Points, in no order, along strands that fork and pass close to each other.
Points whose rows are less than 87.9 apart are linked; no others are. Some points are linked to none.
K945:  -2  17 -20  28  -4   7 -10 -11  14  -2  17 -34  43  15  23   3  38  -5  20  17 -43   2 -43  -1 -13   4  -4 -41 -11  21  27   0 -29  36  13  -5  -9
K869: -25 -26 -28 -11  18   5   8 -26 -38  15   0  10  13 -13 -69   0 -25  -1  13   1  19   6  25 -10   2 -15 -15  17  12   4 -25 -31 -12  26   8  -3 -13
K580:  11  27  10 -12  -8  -3  -7  23 -16   3   3 -18 -15   3  33  45  23  -5  -2 -27 -19   3 -11  34  21 -29  11  32  14 -15   7 -20  -9 -41 -12  34  11
K149: -30  -3 -30 -14  22 -26  14   4  12   2 -20  42   1 -10  12 -50 -13 -15   2 -21  -7  36  -3  -2  33  14 -17  13  26 -32  20  19 -16  20  -1   2  17
K882:  19  -8  24   7  35  11 -23   4 -29  -8 -17 -24 -17 -20 -11  -5 -15  17   8  10   6   0 -11  41  23 -16   0  -6 -17 -39 -11 -15  57 -21   8  11   9
K418:  36 -36  37   8  11   6 -34 -43  -4 -10   0 -40 -11  13 -34   4   0  34 -47  18  38 -11  38 -26   4 -32  11 -17 -15  24  17  -3   5   5  36 -20 -22
K70: -23  -1  13 -30   6  18 -18  11   1  -9  -5  13 -19 -44 -37 -10 -24   9  14  -4  -2 -15  15 -34 -12  51 -22 -23  15   9 -33  -7   7  13  28   5  -5
K934:  11  12  35  -6  16   7  28   4  -1   0  19  -1  -6 -19 -33  29 -16   7 -31 -17  29 -19  26 -13 -10  -8 -16 -13  12  -1 -12  -9 -23 -48  -9 -23  -4
K35: -14  33 -26 -18  35  18 -22  28  -2  -7 -21  11 -12 -13  33 -28 -15 -13  -4 -18 -17  10 -31  12  14  49 -21 -13  10 -13  -3  26  25 -15  29  13  18
K443: -11 -22 -29 -24  10  -5   3 -24 -14   5   3   8  18   1 -47  -1 -17  -4  12  12   6  11  19 -32  -4  -8  -5  13  29  24  11 -31 -20  46  13   9 -10
K684:  -3   6 -15  -8   3   5 -25  -2   7 -25  -2   0  12 -11  22 -17  23  12   0  41  -6  -7 -10 -20   4  20   4 -10 -19  28  39   2  14  47  39   4  -4
K667:   1 -46  23  20 -53 -16  13 -14  15 -11  12 -24  -2  27 -23  -5  -4  20  -5  28  19 -15  28 -34  -3   5  15 -18 -43 -13 -12  31   0  24 -39 -45 -24
K436:  -4 -11  20  12  32   4 -22 -12 -31   7 -14  -1 -17 -17   3 -40  17  29 -20  16  30 -21  19   4  10   0 -26   1 -37 -12   9   4  54   2  30  -9   4
K740: -17 -10 -26 -22  15   0   6   2   3  15   1  22   0  -3 -32  13 -33 -30  29 -32 -26  15 -13   4 -13   5  -4  10  48  -8 -23  -8 -29  -3 -20  41  18
K493:  -5   6  -5  -8 -38   9 -29 -11  32 -17  26  -9  11  -6 -31  15  -8  12  20  20 -16  -4 -12 -42 -27  29  14 -42  18  29   8   9 -27  24   9   8 -12
K474: -11  29 -22 -17   3  19   3  44  23  14  12  -6  -8  11  15  -3 -15 -27  -7 -48 -24  13 -22  23   0  13  -9   2  48 -18  -6  23 -13 -43 -21  15  28
K30:   7  -8  37 -17  -2  -2  15  24   3 -12  10  -9 -13  -9 -40  50 -25  10  -8 -16  23 -12  18  -3   2 -26  -1 -13  14 -16 -30  -1  -6 -28 -23  -7  -8
K362: -28 -38   3  -6  -3   4 -17 -13  -8  -2 -22  24  -7 -27 -46 -47 -13  21  21  23  13   2  22 -22   9   9 -16   3 -21 -13 -32 -18  36  37  13   4 -13
K444:  -2   1   3   0 -38   1   6  27  28   7 -12  40 -17  30   9   5 -31 -16  43 -15 -31   8 -27  20 -16  21  27 -10   1 -14 -34  32  26 -33 -34   0  -1
K752:  22   9   3  10 -38  -4   1   6  27   0  27 -37  18  23  38  33  31  -4  12  -3 -31  12 -19  10  -6 -38  25   9  24   7  13   4 -24 -14 -11   1  -3
K268:  -4 -17   3 -16 -12  12  17  38  18  -2  -6  36 -17  22  10 -19 -18  16  -6   6  -5  29  -9  19  34   7   5  10  -9 -42 -11  29  31 -16 -46 -13   2
K502: -25   5 -39 -16  12  -9  21  15  26  15   8  37  -7  11   2 -43 -26 -34   2 -37 -22  40 -12  -7   9  30 -25   4  39 -37  12  36 -22  -7 -20  -4  10
K927: -18 -19   2   2  19  10   6  -9 -27  26   1 -17   2 -12 -71  -1 -29  17 -13   5  33  -5  36  -7   1  -7 -18  -1  -3 -10 -30 -20   3   9   1 -20 -23
K737:  -4  23 -13  16  44  24  16 -17 -41  32  -7  -7  12 -22  -4 -10  30 -16 -19 -14  12  -6  -7   5 -10   2 -25   7  -7  10   2 -27  -1   6   7  -8   8
K314:  -1  -5  10 -27  12  14 -19  32   7 -23 -10  -1 -33 -24  -4  -5 -47   4   0   1   0  22 -11  25  29  15   7 -15  13 -37 -25   3  48 -18   6  24  14
K458: -27  16 -34 -24  38 -16   4   0  -1  13 -13  36   4 -23  16 -54  -5 -19  -7 -21   0  27  -3 -13  13  49 -40   9  17  -9  27   3 -11  23  13   2  10
K486: -33   2 -14   2   1  -8   6   4 -13   2 -11  20  18 -14 -35 -14 -16  -7  33   9 -11  -6  10  -2 -14  29  -9   0  -3   5 -19  -7   1  29   7   5   9
K141:  -8  16 -17 -21  31  20  -8  20   3  18   4   0  -2  -7  -2  11 -25 -30  19 -47 -28   8 -31  15  -2   9 -11   3  51  -8 -15  -3  -9 -21 -11  40  24
K890: -12  -7 -14   8 -15  -8   6 -10  10  -4  21  -3  21   6 -27   4   0   5   7  31   5  -8  11 -25  -8  11   5  -9 -10  22   7   9 -26  41   5 -14 -13
K136:  11 -33  32  33 -34 -17  18 -36   2  -7 -11 -29  -1  14   8 -21  10  11 -18  22  21 -27  27  -9   4  -6   4  -8 -59 -19  -4  23  25  20 -25 -39 -10
K796: -20  20   7  -4 -33   4  -1  27  26  -7  -5  17  -1  -2  10 -10  -9 -13  33  -1 -26 -21  -4 -34 -26  78 -13 -32   1  13 -18  41  10  16  -9  -8   2
K577:   2 -16   3 -23 -13  15  -4  32  21 -16  -9  25 -15   1 -19 -19 -47   0  -1   9 -14  33 -18  27  28  22  14 -12   1 -45 -39  11  43 -25 -34   6  14
K428:  -8  -5 -28 -21  12  -9  -2  19  -4   5 -18  18   3   9  23  -6  -9 -25  29 -17 -25  21 -18  26  20  -9   5  41  14 -21   0  -1  -1   5 -10  38  18
K898: -14   5 -39 -22  -7 -10  20  31  35  17   2  46 -10  28  22 -36 -24 -11   6 -17 -28  30 -13  -4  21  23 -10  15  24 -31   2  50   8 -17 -38 -14   6
K240:  -2   3 -36 -24  14  -2  -6  17  -1  -6 -18  22   0  -6  63 -22  21  -4   1  -5 -22  19  -7  -6   9  -2  -3  33  22  28  38  -3 -17   2  27  17  13
K476:  10  -5   8  -5 -31 -15 -15  30   0 -10 -22   2  -6  25  48  25  -2   8  32  17 -24   3  -8  19   4 -11  46  26 -11  -9  -1  14  19  -6  -7  10  -3
K952:  -8 -38  15 -12 -16   0  17  18  11  -4 -21  46 -25  25  27 -29  -8  23  -2  20   0   4   1   6  29  14  13  23 -27 -18   0  37  26   6 -54 -14 -10
K897:  38 -14  28  17 -34  -7   2 -46  11 -12  11 -47  -1  15   0  29  -4   3 -15   2  20 -11   8  -7  -5 -23  21 -34 -39  -9   2  24 -11  11   7 -38 -19
K244:  26  31  24  -6   3   3   4 -19  23 -18  21   6   4  -4   0  17  20  24 -34  17  19 -12  22 -32 -30  23 -19 -34  -4  46  34   1 -44 -25  21 -19  -8
K181: -16   7 -39 -28  18 -18   2   6   9   4 -14  30   2   0  47 -35  14 -16  10 -19 -28  14   0 -23   5  30 -26  13  23  15  30   9 -21  34  25   5  17
K146:   1   8 -27 -27   3   8 -24  -9  20  -7  28  -5  25   0 -24  13  -6   1  14   9 -17   1 -11 -50 -22  26  -3 -42  32  43  16 -12 -46  25  12   6   5
K262:  -8  -3 -13 -27 -10 -18   9  27  12  -4  -5  49  -7  18   6   1 -17  -8  17 -15 -32  27 -10  19  42 -16  20  42  19 -43   7   3   8  -3 -24  40   5
K687:   7  -5  33 -19 -25 -11  11  27  10  -7  28   1 -13  12  -7  47 -13   5   7 -17   0 -13   9   4  -4 -26  25   6  25 -13 -15   8 -10 -23 -35   1  -6
K822:  -9  -2  -8  -1  -5 -15  22  14   0   9   3  34  11  19  -6 -13   0  -5   5  -5 -18  30 -10  42  59 -31  10  53  -1 -54  14  -7   3  -2 -30  19   3
K647:  14  13  -3  21 -21  -9  22  -1  17   6  20 -20  12  25  45   7  34   0  -6   4 -13   6  -8   1 -14 -18  11   0   8  16  20   5 -30 -11   6 -22  -1
K809:   4   8  23  14   1  -1 -11  14 -20   0 -14  -5  -1  -7  -2  15 -18  -6  23   1  -5   5 -18  52  29 -18  22   9 -10 -42 -23 -12  39 -23  -2  23   4
K660:   9 -24  10  20 -64  -7  12  -8  21 -12  30 -20   6  32 -32  17 -13  16  15  22   7  -9   6 -35 -20   4  20 -27 -17  -1  -4  27 -27  24 -33 -33 -35
K207:   2  14  -4 -26   6  16  12  48  18  -1  23  17 -25   6  11   4 -29 -15 -22 -29  -9  24  -9  28  34  14  -3   1  34 -36  -7  22  11 -39 -19   9  13
K50: -28   5 -36  -8   5   6  -2 -17 -23  15   0  -2  23 -21 -60  -7 -15 -13  30   2  -5 -13  14 -23 -26  43 -31 -15   4  11 -18 -35 -14  31   7   8 -10
K423: -18 -12  -6   9 -24 -10  21   7   4   5   5  25  24  15 -33  14 -16  -8  30   8  -8   1  16  12   6 -14  17  19   9 -22 -24   1   3   4 -30   5   0
K641:  -7 -14 -41 -25  18 -14  -1 -12  -3  13 -14  16  15   4  -7  -2  -9 -32  36 -22 -38  21 -10  -9 -16  -4   9  18  40  13  -6 -22 -21  27  -8  40  17
K986: -10  -1  32  22   6  -1  -1 -15 -16  12 -12 -34  -1 -23 -59  -2 -14  10  15   2  22 -31  24 -11  -9  22 -24 -38 -30 -12 -47 -14  26   5  12 -31 -21
K560:  13 -13  -8  19  46  21  -9 -22 -37  32   4  10 -17 -18 -24 -21   4  17 -35  -2  28   7  14  23  31 -45   0  34 -13 -34  18 -31  40 -12  11   3  -4
K212:  -2  14  -2  13  18   5  26   0 -14  20   7 -10  13  -2   8  11  17 -17  -8 -20   2  -9   1   4  -6  -7 -16   5   9  11  -6  -8 -17  -9  -8  -4  16
K296: -34   6 -15 -22  13   3 -26  27  18 -18 -26  35 -18  -8  23 -47 -21  -3   9  -4 -18  13 -18  -4  15  62 -17  -7  -6 -17 -12  41  41   3  11   2   8
K732:  20  -1  14   2  -5  11 -31 -22  20 -23  15 -26   8  20   2  36   4  29  -7  13  -5   5 -29 -20   3 -45  22 -36   3  15  27  13 -23   0  19 -12 -20
K875:   5 -17 -52 -31  10  -4  -4 -22  -2  -4  14   0  22  10 -31   8 -14   0  15   0 -13  16   1 -53 -11   7  -9  -5  41  30  17 -31 -55  38   8   7   5
K746:   0  28 -25  -2  14  15  -1  25  -8  10 -20 -14  -6   1  67   1  34 -13  -9 -31 -23  12 -16  14   1  -8 -11  29  25  16   9 -26 -22 -32   5  25  21
K564: -22   3  -4 -11  14   8  29  25 -10  12  19  12   2 -17 -51   5 -17  -3 -11  -9  18   7   8   0   6   7 -22 -11  17 -27 -20   0 -19 -16 -18 -11   6
K370:  26 -45  36  -5   4  -3  -5 -28   4 -15   3 -20 -26   6  -9   2   2  21 -53  14  46 -26  37 -10   7 -36   6  -5 -22  12   9  -3   9 -15   2 -18  -9
K616: -21  -8 -16  13 -36 -16  44  19  15  20  29  17  27  33 -23  11   0 -13  25  -3  -2  -1   8  -4 -14 -14   8  20  11 -13 -18  22 -20   1 -45 -16  -5
K932:   4  14  -5  26 -29 -14  22   3  11   8  15 -23  26  26  11   6  22 -25  41 -15 -15  -8 -14   5 -42  10   0  -9   5   0 -16  21 -23  -6 -22 -14  10
K522:  -9 -18  24  36  -3 -23  14 -14 -12   9 -12  -5   3   3  -9 -31   6  11 -18  22  24 -16  17   6   5 -13  -6  13 -51 -31  -7  15  35  13 -17 -31   6
K862:   6 -12 -17   7 -26 -12  -2  18  17 -18 -12  -1   8  29  49   3   8   6  26  27 -29  18 -17   4   6 -21  32  24   4   6  21   5  -2  20  16  10   1
K324: -15   5   2 -10  14  29 -15  -9 -27  10  -3  -3   6 -35 -66  -5 -20   4  19   8  14 -27  22 -31 -21  37 -34 -25  -1  11 -27 -32  11  23  23  -2 -23
K228: -10   2  -7   0  17  -6   5  16 -10  -1 -12  31  -2  -1  11 -27   5   1 -11  11  -7  28   4  36  46 -19  10  40 -18 -34   7   6  28   3 -16  10   3
K674:  -4 -27  -4  -6  30   3 -17   2 -17  -4 -14  18 -11 -19   1 -51  -2  24 -19  23  17  28   3  20  44 -15  -2  28 -22 -52   7   4  48  -5  -4   1   9
K969:  37 -21  23  25 -16 -18  -5 -52  18  -4  13 -37  -9  28 -14  10  -5  16 -55   7  26 -14  20 -10   9 -38  23 -26 -45  -4  25  19 -28  -7  14 -30 -29
K541: -19  16   1  10 -43  -1   8  21  14   2  18  -6  19  -6 -16  -6  -1 -15  40 -10 -10 -26  10 -25 -46  58  -5 -30   3  10 -22  33 -11   1 -16 -12  -8
K467:  21  18  28  -5   4   4 -19  -9 -13 -24   2 -24  10 -22  31  19  11   5  17   1   1 -25 -12  -4 -15  17   1 -28  -1  29   4   3   7   5  37  -1   7
K569: -12  -6 -14  13  46   2 -16  -5 -31  13  -8  18 -14 -32   9 -51  19  16 -24  11  34  16   3  13  26  -7 -19  23 -37 -21  17  -1  47   7  14   2   9
K11:  -5  19   6 -24  36  19 -20  34 -10 -17 -14   2 -23 -20  27   1 -25  -5  -7 -16  -2  11 -24  16  22  20 -10  -4  24 -16 -10   6  21 -27  16  23  19
K124:  19  37  20  -9   6   6   3  15  11   0   3 -16 -14  -9  47  25  18  -5  -7 -35  -4 -14 -12  -1 -19   8 -18  -8  24  31  10   2 -29 -59   6  -2  11
K651:  -5  -1  10 -55  28  12 -13   7 -11 -13  -8  30 -14 -36 -29 -16 -21  14 -19  -6  15  -1  29 -55  -3  31 -36   0  33  28  10 -16 -16  22  35  10  -1
K363:  25  10 -20 -10  15  10   2 -11   0  22  14 -29  21  15  20  23  36 -10  -5 -23 -31   5 -19 -18 -35 -12 -11  -6  30  44   0 -22 -45  -5 -13  27  23
K834: -18  -8   1  23  11  -1  10 -13 -24  12 -13   6  11 -17 -37 -15 -12  -8  22  12   2  -6 -10  14   1   8  -4   4 -12 -18 -26 -14  24  10   6  -1   2
K369: -15   1 -11   1  -2  -7  -8  -3 -11  -2 -29  23  10  -3  -5   2 -22 -27  33  13 -27  10 -16  30  -3  -8  15  19  10  -4 -12 -14  10   7   5  42   8
K963:  10  -5  18  19 -55 -12 -13 -21  12 -30 -15   1   5  -2 -12   6 -10   8  37  29 -13  -4  -5   3 -31  13  36 -35 -22  18 -23   6  10  21   0  -4 -10
K340:  18   3  32 -10 -10 -10 -13  25   2 -21  -9  -8 -13   8  51  30   2   8   9  -1   5  -8   3  18  13 -16  23   8  -5  -7  -5  15  11 -22  -5   7  -4
K608:  15  -8  41  -5  11   5   4  -9   3  -5   6  -3 -33 -18 -11  16   0  21 -49  -4  48 -27  32  -6   1 -19  -9  -6 -10   2  -6  -5   2 -39  -8 -14  -8
K588: -30 -27   0  29  22 -13  -2 -28 -17  29  -8   2   2  -6 -36 -45  17  18 -23  19  29  -7  31  -2  15 -20 -11  18 -42 -22  -2   3  29  24   0 -15  -6
K86:  12  31  27   2   7   9  17  11  20  -5  13  11 -12 -16  33  13  17   3 -29  -5  17 -15  14 -17 -22  26 -25 -23   3  36  17   9 -26 -40  -2 -21   2
K92:  -3  21 -15  34 -23 -10  19   2   9   3  17 -22  31  19  38 -10  45  -8  10  22 -29   2 -15   3 -10   6  -3 -10  -7  19  15   3 -12  31   5 -20   7
K112: -10  -7  27 -18 -20  13 -27  13  13 -22 -21  18 -32 -33  -7  -1 -25   5  17   5  -7 -20   6 -17 -31  56   2 -42  12  14 -41  14  18   0   9  14   2
K888:   0  17  -5 -26  10   6  16  17  -2  15  10   4 -14   8   8  37  11  -6 -20 -39 -14  13 -12  17  27 -27   1  36  38 -15  11 -27 -22 -16 -19  38   6
K19:   3  21  12  -6 -42   4  -9   9  36 -15  40 -13   8  -4  -2  18   0  -8  20  -5 -12 -14  -1 -36 -42  49  -4 -46  17  23  -4  26 -24   5   2 -16  -5
K107:  34   9  -1  31  16  -4  -4 -38   1   3   3 -23   6  26  11  26  32   3 -57   2  15   1   0  13  13 -46  17  23 -17  38  39 -31 -29 -22  22   2 -17
K53:  12   4  17   3 -39 -11  36  31  19  19  27  13  -3  30  -5  18  -1  -3  26 -18  -1  -7   8  14 -10 -18  19   9  15 -20 -19  28  -3 -20 -53   1 -10
K451:  11  -9  18  26 -21 -20 -15 -33 -13  -5 -12 -30   6   0 -38  33 -21 -12  31  18  -2 -19  -4  27 -16 -27  37 -13 -13   1 -16 -21   4  19   7  12  -7
K47:  28  29  23   1  17  14  -2   0 -24   6   4 -32   2  -9  18  58  14 -10  -8 -38  -5 -10 -14  24   3 -29   0  19  21  10  -2 -29 -14 -31  -6  20   1
K654:  20 -15   9  34 -16 -17   2 -37  20  -9  10 -15  -8  18   0 -12  18  16 -64  18  30 -11  14 -24  -1 -12   7 -27 -63  15  45  20 -11   2   5 -35 -21
K919:   8   7  -7 -37  12  12   1  29   7 -11  20  17 -29 -14 -10  -8 -22   1 -36  -5  12  32  -4  35  53  -2  -3   7  26 -43   7  -9  15 -39 -14  14  15
K473: -24  -3  10 -12  -3  11 -28  14   8 -16 -32  24 -12 -29   1 -18 -23  -2  16   1  -6  -9 -11   3  -5  49  -2 -23   0 -12 -32  22  37   7  14  14  12
K632: -26 -19 -21   4   4 -16  28   4  -8  11  -4  22  18   6 -39  -2 -11   2  -3   6  13   2  18  13  29 -34   4  34   3 -23  -7  -7  -7  17 -23   0  -6
K15:  -1 -19  12 -16  10   3  -5  29   2 -11 -11  24 -42  -9  43 -18  24  19 -36   5  23   3  14  15  36 -17  12  20 -31 -27  26   4  29 -40 -26  11   5
K976:  11   2 -22   1 -36   1  -1  33  15  -2  -8  -4  -3  31  79  -3  37  -3  17  11 -36  18 -12  14   9 -17  16  27   5   5  25   5 -13 -17   4  10  -3
K681:  31  45  20   8   7   8  14 -22  -7   0  13 -33  18  -9  20  28  25 -19  -9 -28   3 -19  -6  -1 -30  12 -26 -22   4  29   4  -8 -37 -35  16 -12  12
K785:   0  18  -8  22  10  17   1  17 -28  -2 -13  -8  19  -3   3   3  -5 -28  18 -22 -23  13 -42  50  19  -4  11  28   4 -36 -16 -14  16 -18  -9  31  19
K8:  -8  -9 -30 -18   5 -20  -6  13  -2 -17 -16  10   5   4  56 -11  16  10  -4  20  -4  14   2   3  13 -18  26  34  -4   9  33   6   8  17  31  11   6
K585:  14  12 -26 -11   7  10  -1  21  14  14   1 -22  11  11  54   2  49 -15  -2 -36 -44  12 -21  -4 -30   3 -26   6  29  36   4 -16 -38 -20   1  18  26
K102: -14  11  -7   6  -1   3 -17  -5  23  -5  11 -10  22  15   8  -3  21  21   9  28 -24   2 -28 -28   4   2   4 -42 -10  23  46  14 -11  44  27 -10 -22
K276:   9 -12   4 -22  -5   5 -19   5  40 -33  22   4  -2  15  16  21   6  41 -24  28  -6  14 -14 -32  16 -35  16 -19   8  30  37  10 -32   7  14 -10 -13
K583: -17   2 -10   0   0  -6  11  26   9  -2 -13  32   2  10  31 -26   2  -3  13   3 -10   7  -3   9  10  13  -9  22   5  -1  -1  34   6  13 -10  -7  18
K821: -11  -4 -22 -15  15  -7  19 -10  -4   2   2  36  -3 -13  12  -7  11  -6 -26  -8  20  15  17  -7  13 -24  -7  24  14  18  31 -17 -27   9  -2   4   5
K711:  -8  -2  19   4  20  17 -18 -16 -25   2 -24  -7 -25 -26 -31  12 -19  11  28   9  14 -13   0   8 -20   9   3 -19   7  14 -22 -26  41  11  34  11 -12
K358: -22   4 -10  23  22  -8   0 -30 -34  21  -9   1  22  -8 -28 -45  13   4   4  30  17 -14  25 -10   4  14 -17   6 -39  -4   1   0  29  44  18 -10  -3
K194:  -6 -19   1  10 -47 -13  12  13  30  -8  18   5  10  25   0  -1  -4   5  20  21   2  -6   6 -20 -14   9  18 -12  -3  13  -6  29  -6  21 -18 -22  -7
K825:  29 -12  36   8 -29 -16  20 -35  -4 -14   6 -43 -14  -8 -20  24 -21   3  -4  -8  24 -28  39 -15 -13  -7  -9 -30 -35 -14 -29  22   0   0  -3 -37 -17
K938:   2  11  -6  30 -37 -15   5 -24   2 -10   5 -19  26  13   4  20   4 -21  53   4 -20 -10 -26  17 -42  10  26 -20   3  14 -14   6  -6   5   0   6  14
K333:  -8 -15 -16 -14 -22   2   3  45  38  13 -16  62 -14  39   3 -27 -37 -11  31 -15 -28  22 -22  -8   1  33   5   2  13 -25 -22  54  24 -23 -41  -8   2
K820:   8   8 -13 -12  27   8 -19 -21 -14  -6   1   2   7  -9   2  -9  15  18  -7  15  13  -2   8 -16  -6   3 -10  10   3  33  36 -17   7  35  39  -1   1
K166:  -8 -35  29  27  -5 -18 -16 -18  -8 -21 -43   5   5  11   3 -26   0  18  22  42  -6 -11   5  13   4   1  21  11 -51 -15 -13   7  48  12   6   4   5
K788: -10  11 -16  28  24   1  34  -4  19  19   3  32  -8 -16  21   5  23 -24 -47 -14  25  -6  -6  -1 -11 -12 -12  32 -28  27  22 -51 -17 -39   4   9  -2
K187:  19   1  20  25  34   4 -17 -24 -30   7 -17 -21  -9 -20  -7   3  13   9 -24   5  33 -18  12  11   4 -19  -9   3 -25  -1   4  -6  30  -2  27 -15   3
K374:   8  19 -25 -17  29   9  -8  15 -22  19 -14   9 -13  -1  35   4  15  -7 -17 -42 -12  16 -23  19  26 -18  -4  43  32  -3  27 -38 -24 -21   2  40  17
K145:  -7  -6 -22  -7  35  -3   8 -26 -34  15  -6  11  22   0 -13  -3   2 -17 -17  -7  14   9   5   1  12 -26 -14  38  13   0  20 -31  -6  26  -1   5  -3
K200:  10 -10   5  -3  34  19 -21 -32 -32  13  -4 -13  -1  -2 -31  -4  -5  18   0  13  21  -5  22 -20  -4 -14 -13   8   4  24  11 -29  24  30  38   2  -9
K466:  -6   8  12   5 -14   6 -17 -17 -21  -4 -18  -3 -12 -29 -17  28 -20 -17  38   0  -5 -14  -7  16 -32   2  16 -20  22  15 -33 -25  14  -3  14  24   6
K266:  16 -14  16  24 -12 -24   9 -13   1  -1  -4  -2 -25   9  22   2  17  15 -39   8  27 -23  22  18  20 -41  22  19 -42 -12  22   4   7  -8 -18 -12  -5
K447:  28   0  21   9 -13  -9 -26 -13  -5 -39  -7 -36   3   1  37  15  15   4  10  25   5 -10 -15   4  -9   0  17 -24 -32  18  20   9  22  13  40  -7  -4
K120:  -3  -2  -2  26 -18 -19  14 -16  13   2  20 -12   8  18 -15  -2  18  21 -35  30  21 -14  19 -22  15  -2  12 -19 -34  15  18  11 -25  24   1 -31 -20
K346:  -4   4   8  23   0   0   2 -20 -28  12   0 -30  18 -11 -40   6   4  -3  11   8  23 -36  23  -4 -25  18  -8 -22 -17  10 -24 -11  -4  29  17 -23 -14
K839:   0  17 -15  -1 -42  -5  14  30  34  15  18 -16  15  40  43 -15  19 -24  39 -11 -39   0 -20  -5 -37  15  -4  -1  16  16  -2  33  -6 -10 -16 -13   5
K429:  29  10  17  27   3  -9 -16 -29 -24  -5  -7 -42   5  -2  21  18  20  -5 -11  -1  14 -13  -1  14  -4 -19   5  -1 -28  10  19  -3   4   2  39 -18  -3
K987: -19 -28  -3   3 -10 -17  19  -1   0   2 -12  44  -4   9  16 -49  10  14  -7  31   6  12  21  -6  21  -5  -1  29 -39 -18  -2  25  23  30 -32 -22  -2
K851:   6  -1 -24  -5 -39   1  11  28  37  15  14  10  -1  33  72 -23  25  -1  17  17 -41  17  -6  -1 -13   5   7  16  14  15  17  36  -4   2  -8 -17  -5
K975:   4 -20  35  19 -19  -6  12 -13  -9  -2  -8 -29 -13 -12 -46  -9 -16  11 -12  -4  31 -30  39 -11 -11  -1 -27 -31 -36 -31 -37   9  15 -11 -14 -34 -15
K715:  11  10   0  22  -5   8 -28 -44 -12   1   3 -33  11 -12 -41  19 -11  -9  25  15   6 -16   1 -11 -30  14  13 -42  -8  22  -5 -23  -4  34  32  -1 -24
K439:  -4 -10  -5   1  47  21  -1  -7 -42  22  -8   7  -1 -12 -22   1 -12   3  -6  -8  12   2   1  22  19 -32  -3  32   6 -12   6 -22  27   2  11  20   3
K764:  -3 -12  24   2 -28  -5 -19  -9   7 -21 -13   0 -12 -24 -12  13 -21   0  28   1   1 -23  -9   3 -38  22  27 -36   0  13 -41  10  20   2   9   8  -4
K928:  -2  -1 -28   2   9  -4  -4 -15 -22  15 -18 -11  28   7   4   7   3 -32  41 -15 -29  10 -26  21 -17  -1  13  22  23  10 -24 -31  -2  23  -9  43  25
K255:  -2  10  17 -16   8  -3   1  36  -5  -8 -12  16 -24  -6  58   6  16  12 -28  -6  16  -6   4  15  13   4   9  19  -4  -2  16   6  13 -31   0   4   9
K274: -11   4 -17  -1  26 -11  16  -8  15   7   1  50 -10 -19  13 -17  24   2 -54   0  39   0  10 -10   1  -4  -5  27 -27  19  34 -19 -10 -14   5  -6   4
K505:  -6 -15   4  13 -36  -2 -19 -20  10 -28  -4  -1   7  -3 -37  -5  -7  20  11  44   3  -7  11 -26  -7  17  19 -22 -24  21  -9   1  14  49   9  -4 -15
K27:   4  27 -19  39  39  11  22 -20 -27  27  -1   4   2 -19  18  -2  33 -20 -47 -17  24  -4 -16  10  -5  -6 -17  34 -20  15  15 -48  -5 -29   0   8   9
K13:  22   6   4  -4   5   9  -5 -16  22 -20  22   0   2  17 -12  18   4  34 -45  25  20   5  14 -31   0 -21  -5 -20   6  47  34  -6 -39  -8  14 -15 -17
K38:  14  34  14  -8  25  16  -3 -11 -30   0   2 -22   7 -19   7  25  12 -15  10 -13  -3 -25 -13  -6 -32  33 -25 -21  15  30  -4 -15  -4  -5  27   3   4
K755:  28  12  -7  -1 -13   4  11   4  24  16  23 -36  23  24  21  31  46  -8 -13 -34 -27  14 -12   4 -17 -43   5   9  24  27   2 -21 -45 -24 -22  13   6
K492:  17   8  17  27 -25 -23   3 -27  -7  -6  11 -35   9   5  -8  37 -16 -25  33 -11  -4 -15 -11  12 -25 -17  20 -14   2   3 -27  -6 -11  -5   2   1   1
K450:  28   6  24   2 -18  10 -14 -13  31 -17  32 -41  15  24  31  51  10  11   2  -6 -12  16 -27  -3  -6 -49  21 -17  13   3  18   2 -41 -15   7  -8 -18
K966:  -7  14   3  -6  13   7  15  12  -9  12  21 -10  10  -2 -29  24  -4 -15  -7 -21  12 -15  11  -1 -19   6 -17 -18  31   5 -26  -6 -31 -21 -20  -4   9
K311:  -3  31  -9  19  20  16   4  26 -24  17 -12 -26  13  -7  41  11  22 -24   5 -39 -29   9 -39  44   5  -2 -11  20  13  -8  -9 -16  -5 -33 -21  28  21
K567:   2  -8   7 -30   8  12   0  26  11 -17  14  20 -45 -16   8 -25   3  15 -55   1  29  37   3  27  46   0  -4  11 -12 -44  20  -5  24 -41 -28  -3   7
K936:  17 -22  13  -9  12  15 -26 -38 -14   2   5 -23  -7  10 -60  11 -21  26 -20  20  34  -7  39 -27  -4 -25   2  -4   5  35   4 -28  -3  22  39  -7 -32
K849: -15   0   2  18  23  10  22   2 -31  18   6  -7  -3 -18 -47 -15 -11   1 -17   7  24   0   8  21  12  -6 -15  -8  -8 -31 -25  -8   8  -4  -6 -16   3

Follow the links from the first point to the second, and from the first to the third. Name the last point that the two ways share.
K764, K687, K86 -> K934
K30, K136, K560 -> K966
K428, K936, K785 -> K752
K92, K27, K296 -> K966
K936, K577, K890 -> K112

A fork is a point with three links. Follow the links from the first point to the second and name the forks in between, in order.
K200, K641 -> K752
K681, K851 -> K862
K274, K13 -> K966, K934, K752
K820, K439 -> K934, K966
K849, K314 -> K112
K466, K102 -> K764, K112, K849, K966, K934
K541, K608 -> K849, K966, K934
K47, K447 -> K746, K752
K473, K363 -> K112, K849, K966, K934, K752
K687, K374 -> K934, K752, K746
